Points, in no order, along strands that fork, close into loops and pass close to each other.
In the rows, zero is written as 100.
Points whose rows are less than 70.9 apart are linked; no others are. Some points are linked to none.
z837: [ 67  82 102 123  83  79  89 140  97  92 106  69 117  99  82 102  84  99
 119  77 134 139  96 105  90 107]
z939: [106  93 102  99 141 129 103  91  91  81 127  85  98 102  91 148 118 122
  89 120 123  92 121  78  91 115]
z815: [116 112  96  94 104  83 115  85 116  98 106 116  85 104 116  82  95 113
  96 108  96  80  88 100 107  86]
z979: [ 91  74  97  99  66  98 103  92  83  85 104  65 126 106  97 113  85 117
 100  87 134  51 107 102 111 101]
z569: [115 102  92  89  86 136 114  76 104 145  99 110  79  97  78  90  97 131
 104 105  64 101  97  89 108 112]
z664: [ 98 135 116 105  86 116 103  95 104  92  78 114 100 139  96  50  87  90
  97  99  52 139 114 118  97  99]
z138: [140 105 103 110 119 108  90  90  68 100 101 117  69 116 103 105  91 109
 114  98 125  50 109  73 109 113]
z328: [ 85  93 132 112  85 105 111 126  94 109  98 100  95 104  99  98  87  96
 103 107  97  83  89 103 106 109]
z642: [ 70 123 119  80  80 105  98 126  83 116  78 122  74 107 114  71 104  78
  82 127  82  73  98 104  87  93]
z617: [ 92  76  99  90 130  85 108 111 109  67 116  61 123  93 104 116 118  94
  88 102 121 124 105  95 104  80]
z663: [118 100 121 100  75 112 116  94 100 142  88 117  65 107  92  98  98 121
 110  82  99  66  86  88 113 111]
z765: [129  83  96 108 128 117  80  79  58 110 111 117  82 108  88 127  94 105
 115 104 102  77 100  84 105 110]
z803: [ 93 128 102 108  89  69 104 107 135  89  86  93 112 106 111  90  97  78
 100  75  78 126  97 109 108 109]
z418: [ 98 116  73  96 104  77 101  98 136  82  92  92 129  85 105 100 110  74
  93  95  72 128 102 107 104  84]
z501: [ 99  85 105 103  82 102 109  86  91  94 107  92 109  92  98 107  91 119
 101 108 120  54 105  99 112  91]
z214: [ 92 170 113  89  89 133  89 107  96 107  75 104  94 105  77  71 102  97
  46  90  83 112 131  94 100 123]
z668: [ 95  90  80  90  84  92 109  90 124 121 114  99 104  68 107 126 121 105
 128  75 120 114  74 120 119 110]
z817: [ 77 125  93  95  70 131 100  96 103 105  88  65 136  99  74 104  86 120
  58 110  75 126 121  91  74 116]
z715: [119 102  96 108  95  89 112  92 121 106 107 112  84 100 101 101  90 112
 112  90 105 100  86 105 114 118]
z365: [118 129  97  86  99 131 106  83 118 137  84 124  57  96  79  82  97 111
  83  98  74 108 103  86 104 133]
z489: [109  72  84 122  95  67  85 102 118 114 101 122  92  77 110 105 102  98
 137  53 102 128  93 126 109  96]
z876: [ 90 115  76  91  87 138 116  80 121 139 102  95 101  92  80 101  92 131
  99 106  72 112 111  95  99 133]
z708: [ 95  77 133 131  92  94  87 126  94  96 104 115  85 109 106  97  87  85
 117  88 100 104  88 112 103 110]
z497: [123  74 109 101  86  88 116  73  95 110 107 102  84  89 111 121 118  90
 117  69 117  54  79  91 126 115]
z959: [ 84 126 125 124  59  72 103 122 114  84  87  83 122 110 100  76  95  75
  92  67  77 140  96 105  95 121]
z500: [106  93  92 130  95 106  73 108 105 105 103 113 102 120  81  77  64 111
 144  93  94 143 102 120  96  95]
z581: [120 109  88  90 105 127 123  86 112 125 116  99  77  88  84 143 117 125
  97  99 108  94  90  89 107 142]
z540: [108  85 122  90 105  84 126  94  97  87 119  99  86  90 125 115 130  91
 104  86 132  70  82  96 119 103]
z759: [ 93  58  94 111 122 105  72 111  72  80 108  84 137  89  85 121  94  94
 124 103 118 104 108 101  92  70]
z97: [104  91 114  85 137 126 106  96  74  86 126  81  74 108 121 130 130 102
  94 118 131  73 114  73 102  98]
z965: [ 87 121  81  91  85 150  97  83 118 124  95  93 120 102  72  91  87 134
  79 119  70 113 124  99  87 112]
z896: [113 110  92  91 118 129 109  96 112  96 119  94  89  99  81 137 108 128
  80 104 121  92 114  86  95 133]
z301: [ 83  97 101  95  85 112 103  73 100  98  87 109 118 103 110  87  97 122
  71 138  84  66 103 114  91  60]
z628: [ 94  89  84 109 134 110  93 106 109  74 105  68 125  89  87 133 104  84
  94 112  98 133 105 100  92  93]
z620: [104  92 126  83 110 114 118  94  83 101 115  96  68  99 126 126 134  86
 109 102 129  63  90  80 113 106]
z325: [ 65  67 125  88 101 102 121  95  94  91 106  87 115  82 114 124 126  83
 102 117 102  89  83 115 107  86]
z149: [ 98 117 103 104  73 109 113  93 122  94  78 105 117 134  93  39  75 106
  95 108  74 133 102 124  95  82]
z551: [ 93 114 130 125  58  72 109 134 118 106  94  94 115 134 112  52  83  90
  94  74  84 127  91 121 103 110]
z524: [120  64  87 101  98  61 103  78 107  94  96 114 110  77 118 102 118  99
 117  70 110  79  91 113 123  69]
z363: [ 94 126 114 115 121  90 100 123  87  68  98  66 101 130  84  94  85  86
  81  87 108 140 113  68  87 132]
z532: [108  56  83 116 101  67  83 126  96  91  92 104 123  79  91 107 102  91
 137  69 114 111 118 113 102  64]
z345: [128 121 101  72 120  84  99 109  88 103 113 113  58 110 127  97 117 101
  83  92 129  51  98  71  91 107]
z470: [112 123  79 103 100 129  81  88 119  99 101 105 113 111  75 104  91 141
  73 119  94 109 133 100  82 117]
z725: [ 81 131 135  95  72  95 106 122 102 112  67 126  85 125 108  56  91  81
  79 110  75  93 103 108  96 108]
z179: [126 121 113  94 107 102 101 108  89 107  93 115  58 110 105  94 102 118
  83 101 130  47 112  75 101 106]
z522: [109  94 102 138 120  99  64 115  95  87  91 122 102 119  88  74  66  98
 125 112  84 127  98 106  89  93]
z993: [111  90  98 107 143 108  92  92  64  97 119 117  80  94 112 121 109  82
 119 114 108  85  94  85  95 105]
z662: [120 106 116  84  81  78 123  78 111  95 102 128  70 110 122  70  96 116
  98 103 108  54  86  97 110  84]
z927: [110  85  55  88 100 104  87  74 128  97 102  89 138  73  93 115 108 113
 111 116  96 109 109 121  95  70]
z493: [107 118  68  95 113  98 100  81 128  95  91 109 109  89 101 110 108  91
  90 112  64 120  94 106 108  99]
z888: [106  63  70  91  97  90 102  86 110  89  98  97 140  63 103 109 119 102
 116  93 108  85 100 113 111  64]
z814: [105  92 101 128 103  71  90 145  95  75 101  74 118 108  84  91  84  85
 109  75 119 140  98  91  88 100]
z523: [121  92  96  86 104 117 114  55  97 135  99 115  70  98  84 102 106 126
  95 120  66  87  91  95 102  90]
z431: [101  45 104 128  98  69  80 125  86 102 100 126 102  82 103 109 106  87
 138  59 103 109 100 119 106  91]
z333: [ 97  61  66 106  79  76  80 104 100 109  89 114 119  73  93 102  98 108
 153  74 117 108 119 125 107  63]
z977: [ 98  95 100 100  78 119 106  89 101 103  92 104 116 106  86  85  79 133
  92 125  92  71 110 107  99  89]
z341: [ 87  49  99 102 123  73  90 125  76  78  96  89 140  84  97 103 100  85
 110  88 122 112 104 102 101  59]
z874: [128 122  88  68 136  84  87 116  89  96 118 117  64 113 139  82 108  88
  87  93 107  78  95  81  75 111]
z378: [ 95  81  74 113  85  92  72 103 106 125 100 108 107  93  81  94  69 110
 154  85 113 129 103 131 104  80]
z136: [ 99  73  91 126 122  99  72 114  89  82 100 105 123 101  81  98  81  94
 123 115  88 118 101 106  92  73]
z616: [ 70 111 118  76  92 108 107 111  72 109  92 115  88  94 120 106 112  88
  85 139 101  64  92 102  92  89]
z434: [108  92  96 102 108 125  98  63  80 117  96 126  87  98  97  96  96 116
  94 144  71  87  90 102  99  85]
z83: [ 96 105  75 106 127 119  87  90 103  85 105 102 120  91  90 129  97  84
  94 127  74 126 102 109  92 103]
z204: [128 107  91  91 158  90  80 104  76  94 124 126  71 110 127 109  98  85
 110 107 113  93  98  80  86 106]
z577: [114 117  67 108  98 107  94  93 124  91 108  77 131 105  81 104  89 125
  78 122  99 113 112 102  82  97]
z219: [ 79 140 113  90  75 124 109 112 101 107  78  82 111 108  77  79  96 112
  50 104  86 102 117  95  92 125]
z115: [100 104 129 100  90 123 116 123  98 122  99 107  71 102  98 111  97 102
 108  91 108  75  89  96  98 126]
z291: [107 108 100 123 124  76  87 122  95  67  98  78 113 119  92  92  80  89
  89  94 106 126 105  84  89 106]
z397: [ 96  93  99  70 137 110 112  69  85  94 121  95 111  82 133 127 143  89
  81 131 114  79  89  95  97  90]
z239: [ 68 108 124  86 114  87  95 125  82 103  95 109  72  99 132 108 113  46
  95 114  85 101  90 101  90 107]
z352: [103 133  78  80 135  92 105  93 117  72 106  84 102 108 123 108 106  89
  48  98 107  98 118  81  77 102]
z299: [ 96 141 129 112  85 104  98 123  91 108  73 108  97 128  98  59  90  88
  87  98  72 116 115  96  99 118]
z422: [101 150 126 114  96  98  96 128  75  82  87  90  97 129  85  80  91  80
  74  84 100 122 118  82  86 129]
z350: [106 161 102  91  94 131 102  98 114 120  75 124  62 100  84  76 106  95
  66  85  86 102 114  86 104 130]
z108: [105 112 108 120  64  77 103 113 118  89  89  98 112 145  96  37  77  99
 107  88  96 133  98 122  99  93]
z786: [ 90 117 100 102 130  61  74 117  92  75  88 104 116 118 128  69  79  58
  89  91  70 130 103  99  89  84]
z631: [ 91  86 102  86 103 112 119  76  89 102 105 102 105  75 109 136 136  95
  98 121  98  80  78 105 110  95]
z119: [ 75  78  97 101  74  82  94 117  90  89 104  47 118  91  78 107  91 121
 118  88 148 132 104 100  98  97]
z31: [ 57  74 114  99  76 111 112 115  97  93 105  45 112  88  87 114 100 110
 103 110 122 124  96  96 112  97]
z552: [123 109 115  94  64 110 130  87 109 126  90 120  64 108 101  70  96 134
  96  89 102  54  99  92 117  97]
z85: [ 79 119 108 102 127  76  90 109  96  90 101 114  93 103 133  94  95  51
  96 102  67 120  96 108  92  94]
z615: [ 63  77 116  90  77 113 118 104 106  99 108  78 113  85  95 133 108  93
 110 103 110 105  83 112 111 109]
z133: [119 109  57  98  86  95  87  86 136  96 107  68 134  94  77  96  85 118
  98 111 109 123 117 111  84  66]
z120: [ 92 100  89  85  85 116 120  90 113 140 121  90  92  84  92 134 112 117
 121  90 114 109  77  97 112 140]
z733: [114  81 104 125  90  94  88 104 100 108 117 115  86  99  89 106  78 106
 136  86 107 101  85 103 112 123]
z227: [104  84  73 102 107  67  99 102 130 111  96 111 113  69 106 121 132  82
 125  76  97 132  81 120 114  96]
z346: [116  67  96 102  75  69 108  65 103 105  95 112 100  88 114  96 112  99
 123  76 115  60  77 101 130  97]
z251: [101  99  89  87 106 114  86  61  78 103  99 125  95 101 116  92  97 117
  84 141  86  63 104  99  88  74]
z43: [ 64  87 133  81 109  98 115 115  83 100 101 108  91  95 131 113 120  65
  95 122  95  84  80 104 100  89]
z573: [ 84  87 101  78 152 107 111  92  99  79 117  75 112  92 125 127 129  86
  80 120 119 107 100  89  96  83]

How many points has the smallest loop of links through each point below? Write 0 if it is on no loop.
z43: 14
z715: 9
z138: 7
z876: 8
z149: 20
z501: 0

A fork is a point with three links, a tip a point with one. Leave the first point through the second and follow the links. Name the first fork or tip that comes.
z133; z927: z532
z631; z397: z299
z620; z540: z965
z422; z363: z325
z979; z501: z569
